Each row is a point on a landscape with many valleys, with its height.
A ball rolls from a point to the lowest of its 2 nearest points, and stops where none of them is lower. Distance is the straight distance between rows; heights are no part of it.
(508) h=343: [ 15   0 -19 -12  11 -37 -34  -6 -19 -25   1 -34  16  55   4  -7 -10  27
  -1  31  -8 -10]
(1432) h=356: [  8   5  31 -15  -9 -20  17 -40   2 -22  45  33 -36  10  -6  17 -69  11
   1  17  73   4]
(253) h=234: [-20  -8   3  15 -33   4  38  -9  12  64 -12 -33  -9   0 -17  40 -27  14
  15 -25  29 -48]
(1740) h=616: [ -7 -26   4  56   0 -27   9  27 -31 -21   4  18 -17   9 -11  35  21  -5
  28 -23  19 -32]
(1851) h=152: [-30 -20  25 -38  -9  15  38  -5  10  -8 -49  24 -47  -5 -24  24 -36  11
 -56 -14  21  -2]
(1067) h=548: [ 34  -6 -19 -24  -2  18 -36 -17  -4 -28  20   1   6  -7  17   0  16  15
  27  27 -52  13]
(1197) h=235: [ 24 -45 -14  29  34  16 -15  44  25 -39  20 -20 -35  -5  -2 -44  42  10
 -23  -1  -6   9]
(302) h=551: [ 66  15  -1   2 -17 -21 -16  17   1 -22  13   9   4   0 -21 -40  19  68
 -12 -16 -30 -26]
(1350) h=573: [ 55   4  -6  23 -17 -53 -39  19  23 -31  16 -15  34  -9 -17 -25  23  26
  -5  22 -31 -42]
(1659) h=304: [ 16 -18  -5 -18  37 -52 -63  16   0 -30  18 -50  32  21 -15   4 -16  12
  22  30   6 -41]
(1509) h=698: [-23 -27  23  68  28 -42 -29 -13  11 -27  -3 -53  25 -13 -15  15  23  17
 -20 -11  -8  31]
(349) h=197: [-44   6  15 -32 -23  42 -16  -9   9  41   9   1 -13  -2   3  51 -24 -21
   7 -20  -6  19]
(1917) h=169: [ 43 -38  -3   8  -8  27 -40 -12 -22  19 -18 -47   1 -14  34 -27  64  11
 -11 -23 -26  18]
(280) h=297: [ 19   5 -16 -19  13 -36 -61  -2  32 -63  23  -6  46 -26 -16 -63  17 -77
  -9  51  -5  18]
(1090) h=286: [ 34   9  28 -51 -12 -23  -3  11 -45 -19 -33  24 -23   9   6   5 -38   5
  32 -34  10 -31]
(1217) h=440: [-32 -18  19 -18  41 -21  10  45  35 -33  12  30 -18 -24   4  27 -15 -16
  -8  -7   8 -22]
(1446) h=560: [-35  14  26  -1  10  32   8 -44  18 -24  20  20 -19  -3 -50   3   6 -48
   7 -28   4 -26]
(1326) h=716: [-27 -38   0  35  -6  18  12 -35 -14 -29 -12 -39 -30 -16 -29  17  48 -10
 -19 -34  15  -8]
(86) h=404: [-24  21 -19  29  -7 -13 -11  27 -20  -6  27 -12  -8  24 -41   7  35 -51
  10   0  25  13]
(1928) h=94: [-20  16 -32 -10 -27   0  -4  12 -55  35 -38  40  24  50  -8  13  13  23
   8  -3  16  15]
(308) h=233: [ -6  49  35 -28  14 -36  30  26  -5 -59  21  18  14  -3 -12 -24 -44 -12
 -55  15  16 -35]
(1151) h=401: [  1  25  21 -28 -15 -14 -22 -45 -31 -54  23   7  12  38 -28   9 -50  17
   4   1  21 -40]
(328) h=200: [ 27   7  25 -54  12  -8  55  -5 -32  -8   3  -5 -38 -35  33  30 -24  18
  18   2  -5 -18]
(1556) h=236: [-25  20   1  14  -8   0  16 -31  22  39 -16  32 -20  65  59   9 -59   9
  31  11   9  47]
(144) h=489: [ 16  34 -32  -7 -12 -10  31 -26  -4  42 -46  36  25  10 -15 -15  59  35
   7  -2 -19 -12]
(833) h=361: [-17  29  -3  16  11  21  36 -12  -6  48  16 -16 -44  26  -4  18   6 -48
  38 -32  28 -20]
(824) h=389: [-14  28  18  19  -3 -16  53  15 -23 -19  -4   3  -8  -6 -35   5 -29 -49
  -8  20  11 -34]
(1390) h=630: [ -2  17 -19  29  10 -66  15  51  -2 -34 -21 -16  14   9 -15 -19  22  -6
 -49  37 -14  31]
(659) h=257: [ 30  30 -48   3  -1  33 -28 -11   9  63  -8 -37  37  21  53 -62  83  -5
 -28 -15  -4  55]
(1367) h=264: [ 42 -45 -23  16 -17  -1 -31  19 -61 -21 -41   1  -9 -16 -28 -34   9 -21
  32  11  -8 -13]
(808) h=725: [-33 -42  -8  17 -10  40   3 -18 -35  28  -5 -37   4 -37 -15  40  33  -5
  10 -18  -2  15]
(1674) h=508: [-30   1 -19  51 -46  35  39 -45  -3  26 -17  14  16  21 -14   2  -4  64
 -23 -15  19 -20]
(1716) h=174: [  1  53  11  36   3 -18  -6 -17  11 -31  25 -23   4  47 -10 -23  16   8
 -27 -20 -10   0]
(1603) h=675: [ 15 -11   9  59  11 -57 -45 -16  14  -9 -20 -33  43 -11 -19 -30  38  12
 -19  32 -20  48]
(934) h=360: [-12   4   8   5  18   9  19   2 -44 -33  -3  30 -21   9  25   9 -21 -24
  -4  19   1  22]
(1231) h=606: [-18  36 -27  26  16 -12  54  31  25  29 -13  15 -21  31  35  15  37  27
 -16 -14 -12  32]
(153) h=245: [ 11   0  50  -3   9  19  17  13  53   1  45  54 -50  14  33   8 -81  -7
 -12  21  37  -2]
(39) h=316: [ 23 -36 -40   3 -20   5 -36   3 -23  40 -63 -29  34  17  15 -31  22  50
   2  17 -26  17]
(763) h=209: [ 15  56   4   8  -1 -26  16   9   4 -52  16  10   5  11 -45 -43  -6 -14
 -47   0  -1 -18]
(1407) h=276: [ 63 -12 -56 -12 -47  55 -30 -16 -27  57   0 -29  32   2   2 -51  83 -20
 -21  19  -3  24]
(1557) h=167: [-36 -15  26  15 -20   3  39  -6   9 -39 -14  50 -44  19 -22   8 -53  -1
 -50  12  48   1]
(1933) h=536: [ -8 -30  37   7 -40  48   3  -3  28  18 -16  43 -20  27  15  30 -84   6
 -18  19   2 -51]
(2026) h=211: [ 33  -9 -38  -1   3 -23 -50  39 -20   8 -30  -2   8  21 -31 -60  29 -37
  12  35  -7  33]
(376) h=518: [ -8  30 -18  34  -1  41  41 -32  -4  51 -19  11  27  36 -18 -44  26  51
 -14 -41  12 -33]
(761) h=497: [-32   7 -15   9 -60  19  27 -38  10  -1 -49   5  -1   1 -18   7   5  42
 -40 -27 -10  -1]
(1897) h=362: [ -8  30   6 -20   6  -7 -34 -46  21  11  31  -4   7   3   4  31  30  45
  35 -42  -6  23]
(774) h=299: [ 13  16   8  -3  15 -22   1  18  -5 -29  76 -19 -12 -36 -33  12  17   7
   7 -23  21   0]
(230) h=298: [ 50 -81 -12   0  13  -4 -63  37 -27 -22 -30 -12  15 -27 -20 -25  41 -44
  -2  22   5 -18]
(1536) h=505: [ 33  38 -33 -16 -31   7  -9 -13   1  45 -14  18  47  14   2 -26  86  47
 -23 -16 -25  -5]
(1464) h=647: [  4  12 -14  35  13 -20  42  -2 -13  32  -2  28  -7  12   6  -7 -21  36
  33  21  -5  36]
(1913) h=403: [-22 -21   0   2 -10  -9  -2   4  11   5 -27 -14  17 -23   7  62  44 -30
   8  12 -37 -30]
(1625) h=354: [  0   1  18 -11   4   5  56 -28   0  31   9   3 -61  10   1  27 -31 -41
  34  -3  52 -40]
(584) h=210: [-38  43 -24 -19 -29  49  28 -14 -20  50   5  -6  34  16  14  14  31   5
 -29 -12  -9  25]
(367) h=610: [-30 -44  -5  18  12  32 -21  50  -7  21 -18   4 -11  14 -16  16  19  23
 -20 -21  -1  20]
(420) h=165: [ -7   3 -26 -40  -2  71 -26 -21   6  24   7  35   0  44 -33 -28   3  46
  -6  -3 -22   2]
(1073) h=624: [ -8 -14  16  37  -9 -11  49  -1 -27   9   6  50 -34  28  18  46  -2  23
  18  -4  43 -19]
(2051) h=394: [-47  -4  32  17  34   2  46 -24 -18   9 -16  26 -19  22 -17  20 -20 -20
 -14  20  20  29]
(1940) h=231: [-10 -13  -6  28 -29  50  19  -1 -68  28 -29 -27 -21  38  59   4 -14  14
   0 -29   4  12]
(1262) h=142: [-19  41 -15 -17  14   2 -11 -12  13  -5  -3  -9 -21  45 -27 -23  50 -20
 -25 -24  -8   4]
(2092) h=300: [-18  -5 -29 -32 -24  31  -8 -24 -59 -10   9   1 -22  59  28  21  10  14
   6  -3  14  33]
(886) h=251: [-16  -9   0   2  20 -44  -9  37   9  11 -35 -49 -14   6 -22  11 -21 -11
  16 -21  16 -42]
(1484) h=117: [-29  -6   2   6  12 -37   1   5  38  -6  38 -34 -15   3   0  45 -36  39
  -7  16  24  22]
(794) h=331: [  4 -23   9 -14 -21 -23  32   3 -13 -28 -15  29 -28 -56 -14  25 -53 -21
  38 -19  27 -45]
(450) h=247: [ 10  28  64   9  33 -14  13 -52  -5  -9   6  21   5  -6 -13 -23 -76   6
  12   1 -11  -5]
(1125) h=358: [-17 -24  16   3  53   5  61  -1  35 -69  37  12  11 -65   3 -21 -65 -36
  20  22  39 -45]
(386) h=528: [ 33  27  -9   6 -26  11 -28  -9   7  24   1 -20  24   4 -30 -45  36  49
 -28 -18 -22   6]
(1687) h=594: [-16  -9   1  25 -40  26   8  29  12  21  16  42 -28 -20  16  57  24  -9
  20 -43   2   1]
(968) h=242: [-39  -4  14  19  10 -18  15 -11  36  44 -20 -52  -9   7  -1  30  -7  10
  -1 -29  -4 -31]
(1806) h=278: [-18  20   5  -3  14   9 -14  12  47  41  23  37 -25  43  35  18 -63   9
  34  -5   2  38]
(966) h=561: [-12  29   8  37 -10  31  40 -17 -25  71  -3  45   6  51  59  11 -12  22
  12 -19  35  11]
(1332) h=309: [ 34  19 -17 -15  -5   7   0  10   5  33   3   9 -14  -8  15 -21  58  -4
  13 -20 -19  34]
(2081) h=382: [ 33   0 -15  -9  -3 -46 -61   7 -15 -28  21 -37  22  39  15  13  64  15
  -4  13  -7  -7]
(599) h=253: [ -3  47  -4 -20 -35  16  22  19 -28  11  15  -1  12   5  13  28  49 -24
 -33 -11 -26   3]
(1042) h=319: [  5  15   9 -11  16 -44  16  14  -1 -60  66 -11   7 -59 -12  20 -35 -16
  25 -30  57 -28]
(758) h=140: [-18 -22  -7 -56   4  19  38  13   6  46 -22  16 -42   5 -11  26 -14  20
 -16   2  10   0]
(171) h=422: [ -7  16  11 -32   3 -38  14 -37  59 -45   0  -6 -16 -40   2  -7 -68 -20
  25 -12   5 -30]
(562) h=434: [-35  21  27 -25  17  -7   0 -31  58 -58  -4  20  -3 -14   4   2 -52 -54
   4 -11  -1 -52]
(1935) h=352: [ 51 -29  11 -15  17 -33 -25  62 -44 -45  -1 -34  21 -63  -3 -29 -10 -28
   5   4  15 -31]
(1712) h=366: [-20  -8   5   7  59 -22  54  19  21 -44  13   6  23 -40 -25 -22 -34 -42
   0  43   2 -53]
(51) h=516: [  9 -12   3 -18  29   4 -35  -7  -9  10   7  -3   0   6 -23  -2  -2   3
  54   1 -22  -8]
(1518) h=256: [ 19  56  38 -49  16 -28  17  16  15  -9  39  28 -16  -8 -10 -14 -44  -1
 -11 -12  10  -5]
(1132) h=327: [ -8  46  50  -9  16  11 -12 -19 -10  20  17   3  30 -15 -48  -9 -11 -49
  14 -15 -36   1]
(1192) h=182: [-44  31 -21  15 -30  14  11 -38  22  38 -51  -3  14  21  24   4  60  -1
  -7 -58 -10   1]
(1691) h=345: [  1  11   9 -22   4 -35  46 -14  -2 -19 -13  28 -47 -25   3  11 -56 -58
  51  12  36 -32]
(1700) h=82: [  0  -9  -4 -67  58 -24   9  44 -13   7 -13  14  11   4 -18  10  -6  18
  -7  36 -24  10]
(1212) h=648: [ -1  -5 -10  25  18 -58 -13   5  -1 -60 -15  -7  30 -24 -21 -29  27 -18
 -19  45 -21  33]
(559) h=415: [-31   9  48  15  21  33  15 -51  13  22   7  27 -34  27  -9  -9 -56 -30
 -13  -1  33  31]
(777) h=121: [-40   5 -55  -1 -27  34 -50   4 -17  54 -36  -2  59  32  37 -26  25  35
  -5 -19  -5  42]
(2087) h=458: [  1  -8 -32  36 -34  15 -22  11  -4  49 -16 -30  42 -31 -34   1  37 -32
   3  26 -17  34]
(748) h=193: [  9 -29  21  14  26 -26 -61  62  40 -28  23 -17  29 -34   6  -5  -3  16
 -26   5 -18   3]
(1694) h=293: [ 13 -38 -18  21 -30  -1  12   0 -50 -25 -50 -21 -33 -23 -21 -18 -30  -6
  29  -7  13 -23]
(775) h=444: [-12   0  20 -46  13   7 -25 -44 -41 -43  33  14  15  34 -33  12 -53 -21
  17  30  29  -2]
(1685) h=148: [ -3   0  21 -15   7 -14  21 -17   4  41  34 -37  -5  13  17  55 -41  51
  15  10  12   2]
(1959) h=526: [  8  39   5  26   3  37  33 -41 -17  42 -10   8   1 -10 -19 -54  26  30
   1 -56   0   9]
(1746) h=381: [  2 -33 -25  16   6  11   5   2  48  29 -15  -4  -5 -33  18  31  50  12
  28   6 -53  -4]
(935) h=588: [ -4  17 -12  53 -13  67  57  36 -13  47   4  -3  14  16  45  -8  15   5
 -17  -4 -35 -10]
(1793) h=374: [ 13  25  15  -9  -3 -21  14 -36 -29 -26  19   1 -25  35 -18  -4 -34  34
   8  -7  45  -9]
(1899) h=320: [-11   3  13  14  13  13   5  14  33  72   5  17 -10 -12  42  35 -34  21
  36 -20 -22  51]
(56) h=324: [  5  48 -13  -7 -16 -23  40  26 -13 -43  40  -8  16   5  22  18 -12 -10
 -29  50 -17  -4]
(1492) h=150: [-10 -38  -6   9  14 -18 -32  31  33 -25  15 -29 -15  -5   2  11 -23  35
 -11   6  -5  25]
(1410) h=631: [-13  -9  -1  45   6 -19  43 -23  22  45   3  55 -35  27   1  31 -25  29
  45   2  43  11]
(178) h=487: [-11  11 -20  23 -51 -15  24 -10  20  -6 -49 -29   1 -30 -29 -13   2  16
 -43   1 -21  -3]
(444) h=339: [ 26  30 -17 -25  -6 -33 -60 -21  17 -46   4   8  28 -28 -31 -40  13 -36
  25  17 -22  13]
(439) h=416: [-13  15  -4  30 -19  25 -13   7 -31  29 -17  16  45  -2 -41   0  41 -16
  -8   1 -24  19]
(1697) h=168: [-15  -2  -1 -31  -2  37 -12  23  35 -11 -12 -15 -33 -28  -4 -18  14  -4
 -36 -21 -31  20]
(960) h=370: [ -3  40  26  -1  -5   4  -1 -22 -27  56 -18  21  49 -35 -42  19  32 -16
  11 -33 -34  14]
(203) h=571: [-24   2  26  39  -2  26 -35 -20  12 -41  28  -6  -4 -16 -24   5 -10 -59
  22 -40   1 -20]
(412) h=709: [-13 -46  12  50  19 -11 -20 -15  -3 -48  15 -26 -13 -36 -35   7  53   7
  -9 -22  17  28]
(1641) h=260: [ 30 -39 -18 -13  24   7 -11  38 -24 -39  28 -10 -38 -18 -17 -33  19   5
  -4   4  10  35]
(1983) h=410: [ 96 -41  -4  -1   3 -51 -56  30   1  -3   8 -30  18 -34 -20 -54  39 -14
 -42  21   7 -13]
(1236) h=543: [-19 -24  12   9 -47  43  20   8  26  55 -53  23 -17  35  47  40 -64  37
 -11   3  14 -32]
(60) h=290: [  1  46  12  -7 -18 -22  30  42 -32 -22  46 -23  13 -23  -2  31  41 -37
 -40  26  -9  13]
(53) h=206: [ 12 -20   2  16 -11  29  -5  -8 -40   5 -35 -34 -15  16  42  -1  28  41
 -15 -41  -9  10]
(1403) h=325: [ 17 -53   9 -55  26  -8 -51  50 -33 -34 -21 -21  16 -26  -6  -8   1 -22
  -1   7  -8 -32]
(1329) h=527: [  2  -7  41   8 -15  33   9  29  23   2  24  10  -6  -2  13  36 -66  -3
 -10   3 -16 -57]
(605) h=127: [-13  -1 -42  -2 -18  -5   7  41 -49  22 -39  22 -16  49 -35 -16 -19   7
   8   6  20  13]
(135) h=183: [-48 -34   3  23 -36   7  45 -27   1 -24 -44  25 -52  24  19  35 -48 -10
 -22  20  46  35]
(293) h=670: [  6  35 -24  28 -15   4  47 -17 -21  29 -13  -4  18  24   5 -11  -9  12
  18  44 -29 -15]
(239) h=597: [ 13  33 -11  34  18  18  52  36   8  61 -18 -14 -19  23  41 -27  39   5
 -16 -16 -25   5]
(2003) h=126: [-14 -17   6 -71  41 -18  44   0 -25  28 -48   9 -23   4 -15  21 -20  17
  -1  19   0 -12]
(2054) h=419: [-48  24  58  -6  28  15   5 -16  22 -19  19  -5 -14  22  -6  -6 -79 -58
 -23 -11  19  12]
(961) h=166: [-57  25 -43 -16 -13  45  14   4   5  99  12 -12  45   0  12  20  29   7
   5 -28  12  17]
(64) h=604: [ 11 -31  22  58  18 -42 -19  25 -19 -51  21 -20  29 -20 -24   7  14 -15
  17  -7  19 -35]
(1182) h=254: [ 32 -21 -22  -7  16 -35 -63  16  -5 -32 -16  11  22  10 -28 -60  42 -83
  -1  61   1  20]
(807) h=429: [-12  -5  19 -46  42 -43   0  55  -1 -52  18   8  11 -27  12  29  25 -13
 -14 -22  12 -23]
(842) h=88: [-53   9 -13  -9 -34  29   0  29   3  83  30  20  38   6  -2  50 -13  23
   7  -6  24  46]
(338) h=308: [ 38 -23 -47  -9 -12  58 -25  -9 -56  34  -4  10  29  12  -4 -52  53  21
   7  32 -16  47]
(660) h=477: [ 18  42 -29  12 -26 -41  30 -11  20  14 -53   6  10  -5 -43 -23  34  14
 -20   4 -24 -15]
(1662) h=147: [ -8  40 -21 -37 -45  10   5 -13 -64  52  -4   9  23  39   9  17 -30  31
  14  -9  30  28]
(1538) h=164: [-41  31 -26  -2 -31  15  -3 -28  24  -1 -30   3 -24  47   9   5  29 -18
   2 -56   7  19]
(270) h=346: [  0 -59 -29 -12   3   0 -32  13   1  25 -59 -47   4 -15 -21 -12  28  10
  -9  25 -24  23]
(205) h=162: [ 25  12 -24  -7  -9 -14 -24  41 -28   6 -13  12 -12   8 -41 -40 -24   2
  11   7   1  31]
(1386) h=377: [  2  26   0 -13   6 -33 -49 -49  31 -14  16  -9  21 -26 -30   6  37 -13
  36 -15 -13  33]
(1918) h=198: [  8 -40 -22 -39  35 -17  -9  44  24 -79  36   7  20 -25  -5   7  19  13
 -21  53 -10 -22]
(2014) h=486: [-24 -10  24  29  25  15 -17  -1  37 -64  15  48  -2   1   1  -1 -20   3
 -11  17 -36  -6]
(1620) h=380: [ 64 -30  20   7  31 -53 -25  59 -38 -10  -8 -30  28 -56   4 -32  24 -10
 -25  27  -7  -3]
(91) h=342: [  4  41  34 -41  -5  -1   3 -70  -3  17  22   6 -25  18  17  26 -12  23
  32 -52  17  17]
(156) h=289: [ -5  43  52 -17  14  20  14 -53  12  19   3  10  15 -15 -39   0 -49  -4
   5 -10 -23   3]
(1950) h=262: [  6   5  38  28  -4   8   2  -9  58  31  51  35 -25  21  29  23 -70  16
  29  11  20 -16]
(1578) h=191: [-30 -12 -22 -20 -10  72 -29 -20 -16  42 -34  36  37  33  24 -26   0  43
  -1 -11 -28  32]
(1748) h=277: [ 23  37   5 -27  15 -12  22  20   9  16  49 -11 -28 -27 -22   0 -22  -3
  18  -9   0  -3]
(354) h=217: [ 29 -48 -23 -14  42 -17 -22  62  35 -64  35 -17  -2 -15   7 -27  60  -6
 -53  30  11 -15]
(1227) h=409: [-12   0  -9 -54  34 -17   7 -22  62 -34   0 -37 -19 -28   7 -16 -31  -9
  15  18 -24  -6]
(1655) h=248: [ 13 -22 -43 -12 -38  72 -26 -31 -35  16 -23  38  25  12  16 -19  42  41
   5   3 -32  22]
(1002) h=618: [-25  21 -13  12  28 -40  28  31  25 -26 -14  -7 -18  28  15  -6   8   7
 -26  24 -15  36]
(576) h=238: [ 12 -29  42  -6  36 -34 -92  23  15 -56  20 -15  22 -32  12 -18  12  13
 -13 -24  -5  36]
(1771) h=192: [-39  10  -4 -44 -22  71 -22   4  19  29 -12  14 -16   4  16  13   3  -8
 -21 -28 -31  34]
(1767) h=700: [ 20  15  -4  72   4 -28  -8 -35  32  -7  21 -49  29 -17  -2 -14  34  -8
  -1  35 -39  18]
(1071) h=205: [ -2  21 -46  -4 -63  39   6   1 -47  47   1 -14  23  37  36   8 -45  26
  25  12   4  13]
(826) h=176: [ 16 -17  -5 -11  31   5  40   2 -11   7  34 -28 -30   9  38  31 -15  38
  20  23  -4 -11]
(363) h=313: [ 14 -37  18  -2  -1 -12   0 -10 -20 -44 -40   5 -19 -52 -23   0 -23   2
  22 -19   1 -36]
(653) h=207: [-32  -4 -19  26 -14  23   6 -22   5  65 -53 -13  35  16  38  10  16  40
   8 -40 -17 -26]
(746) h=418: [-31 -16  -3 -30   6 -19 -22  10  24 -37 -26 -30   9 -25  -3  28  35 -57
  -1  15 -25 -14]
(716) h=585: [-24   4  24  30 -29   4 -18  -3   5 -14  -7  20 -24 -22  -1  36  10 -36
  22 -71   2  -3]
(804) h=196: [ -3   9 -68  18 -43  29 -41  14 -14  65 -14 -45  51  20  53 -49  45  14
 -15   3  -3  61]
(1863) h=534: [ -5  13   6  18   5  45   9 -60   7  16  -4  -2 -12 -16 -20 -24  61  -2
   4 -50 -15  -1]
(1725) h=355: [ -7  14   1   2  10  -9  16   3  58  60 -12   0   1 -28  30  34  13  24
  35 -11 -46  18]
(409) h=266: [ -1 -12 -34   3 -28  15  -2   1 -42  46 -38 -43  32  20  28   6 -25  50
  29  23 -14  11]
(972) h=457: [-13 -23   2  19  37 -33   1  43  55 -63 -10  44   8 -31  19  -3  -9  -6
 -11  10 -27   0]
(72) h=378: [-21  25 -11  13  22   2  13  20 -19  45   2   4  -5  20 -19   3  27 -48
  45  -6   1  19]
(1482) h=225: [-28 -17   0  14 -25   7  15 -35  -4  52 -65   6  -7  21  19  42  -3  24
  31 -47  20 -42]
(953) h=163: [-61  15  16 -21 -24  19 -10  24   4  47  12  -7  21  30 -13  50 -33 -19
 -31  -4  11  14]
(473) h=265: [  4   0 -13  10 -33  57  20 -24 -60  -8   5  18 -18  62  65  16   5  11
   2   0   6   1]
(46) h=609: [ 95  -8  11 -17   7 -33 -49  14 -15 -22 -15   9   0  -3  45 -34  58  18
 -10   0 -35  17]
(1234) h=332: [  8  15  35  -1   1 -42  47  -4   3 -75  66   4  11 -40  27  12 -81 -14
  15  -6 101 -29]
(1223) h=584: [ 83 -12 -11  -7 -33  12 -67  -7   1 -14  -9  10  26   0  30 -18  45  27
 -10  29 -55   4]
(1414) h=215: [ 22   1  49 -41  30   9  72 -37 -14 -29  13  14 -48 -10  45  15 -54   0
  -3  26  18 -31]
(1539) h=441: [ -8 -44 -32  33  -3 -20 -33  19  14 -73  44 -43  14 -24 -27 -23  37 -36
 -33  38  33  -4]
(1435) h=274: [  9 -20  12 -25  15 -38 -32  10  -4 -35  31 -39   9  -6   5  19 -55   9
  35   6  18 -44]
(1339) h=424: [-25  -1 -18  19  -3 -15 -40  39  -6 -71  43 -16   4   3 -33 -14   3 -49
 -15   3  34  -3]
(1999) h=376: [ -8  -2  30   9  44 -34  64  46 -23 -32   2  33   9 -28 -10  -2 -56 -52
  -9  35  28 -50]
(506) h=388: [  9 -26  -8 -39  41 -22 -34 -23  33 -24 -17 -48   7 -36  -7 -31   3 -20
  -8  46 -32  19]
(1012) h=267: [ 14  -2  39 -19  13 -28 -32  31 -29  19 -31 -13 -14  -1   2   2 -44  -1
  27 -49  -3 -23]
(1808) h=132: [-15  21   1 -23   4  53   8 -23  32  19  27  54 -25  41 -30 -13 -21  21
   0  -2   6  -1]
(1406) h=547: [-27   6  31   3  27  33 -10 -47  -7  10   2  40  -9   8 -35  -1  32  -9
   3 -40 -15  17]
(739) h=202: [-29  -8   1   5 -18   7  30 -10   3   6 -34  42 -44  53  44  22 -41  19
 -14   2  23  31]
(456) h=310: [  0 -13  17  22 -32  62  33 -18 -52 -31  13  42 -18  24  21  25  -7  -3
 -10  15  -7  -6]
(641) h=294: [ 22   4 -13  -3  10  22  22  15 -32   5  24   9 -37 -19   5 -22  32  36
   0 -14 -10  48]
(1101) h=153: [ 19 -12  -3 -43  21  14  18  28  18   8 -30 -17 -48 -10  12 -15  -4   5
 -16 -14 -20 -16]
(731) h=287: [ 19  24 -49 -14  11  29   5 -14  15  45 -20 -11 -10  17  42 -48  91  -3
   6 -27 -14  28]
(1031) h=603: [-18 -18  -5   7 -17  36  -9  24  11  37  -9  26 -25  13   4  20  17  41
  -7 -65  18   2]
(717) h=151: [ 27  -3 -14 -45   9 -31  -1  41   4 -32  24  37 -10 -20  -8   7  -4  24
   5  28 -19 -11]
(277) h=188: [ 15 -15  53   2  23   3 -16 -46  24 -13  45  22  -1 -23 -14   1 -84  22
  41  15  12 -27]
(835) h=690: [ 13  24 -11  68 -14 -21  40 -10   3  15 -12 -32  30 -11  -8 -15  -2  -6
  21  54 -49  -4]
(1586) h=350: [-20  -4  33 -31  27  -6  46 -32  49 -83  51  43  29 -56  27   3 -78 -26
  15  22  51 -29]
(2002) h=592: [ 19   3  16  48  -6 -26 -25  20  -1 -47  18 -30  35  -8  -6  -9  -5 -10
 -10   6  -5 -74]
(1815) h=435: [ 82 -30 -26  30 -18 -62 -34 -15  25   7   1 -19  23 -40 -32 -49  56 -38
 -23  52   9  14]
(1320) h=411: [ 24 -11  -4 -35   9 -46 -38  30   1 -54  15   4  12 -10  24  25  71 -16
  -8   5  -5  -6]
(2012) h=491: [  4   1 -30  -5  -5   1 -19  11  -7  29  17 -31  23  -8 -40   4   7 -16
  27  38 -14 -11]
(307) h=433: [  5 -34  -9   7   3 -19 -43 -17  22 -51 -26 -48  -7  -7  23  -2  69 -65
 -26  -3  -4  -5]
(1728) h=550: [ -6 -12  -8  37 -41  39  34  -9  -1  72 -24  39 -22  37  78  34 -37  24
  25 -17  37   3]
(1919) h=326: [-18  13   2 -36 -28  10   0 -49 -20   7  12   0 -17  52  28  53  -2  25
  25 -21  18  -2]
(1402) h=510: [ -1  -8  12  18   9  44  -6  22  43 -20  32  21   0  -5   3   6 -17  -1
  -3  22 -49 -34]
(844) h=240: [  2 -10  44 -21  33  -6 -32 -28  -5 -38  48 -26  18 -35 -18  10 -41   5
  33  -9   5 -34]
(587) h=228: [  9  -1  38 -40  36  20  55  13  16  -5  41  15 -28 -19  17  11 -67  -6
 -25  43  18  -9]
(1304) h=402: [-34  17  19  -1  32  -7  20  10  -2 -23  10 -15  -7   2 -30 -15 -52 -65
   0   6  19  -5]
(2036) h=461: [ 44  16 -22  41 -33 -62   5   8  32  12 -20 -20  13 -34 -35 -42  59 -11
 -13  33 -29   0]
(69) h=363: [ 27 -54 -24 -47   3  -9 -50   8  21  17 -50 -39  10 -46 -20 -24  32 -26
 -22  53 -29  33]
(681) h=340: [ -6 -11  53 -15   2 -23  39 -44  23 -60  62  32  -1 -49   2  20 -81  -8
   9  20  84 -19]
(910) h=222: [ 61 -39 -33  -8 -39  25 -67 -23  -6  52 -20 -32  28 -29  43 -40  84 -10
 -30 -11  -4  49]
(723) h=575: [-30  25  -4  44   7  69  43  10  11  70  12  40  15  35  65   9   3  20
  -6 -24 -10   3]

Where does a ball stop that starts at each point below?
(1304) => (1262)
(1329) => (277)
(1151) => (1262)
(1687) => (660)
(835) => (660)
(171) => (1928)
(775) => (1262)
(1913) => (1700)
(1390) => (277)
(1223) => (277)
(1339) => (1367)

Call two points neighbours if one is among the 2 nearest of the other. Go from one point of each pair to the other, from neighbour to neighbour, staying as low as possible. Name the highest point that can't be avoided.
(1917) / (777) => (338)
(473) / (1484) => (1332)
(1928) / (473) => (1386)
(277) / (1917) => (307)
(842) / (1700) => (349)
(842) / (1484) => (1806)
(1808) / (777) => (1578)
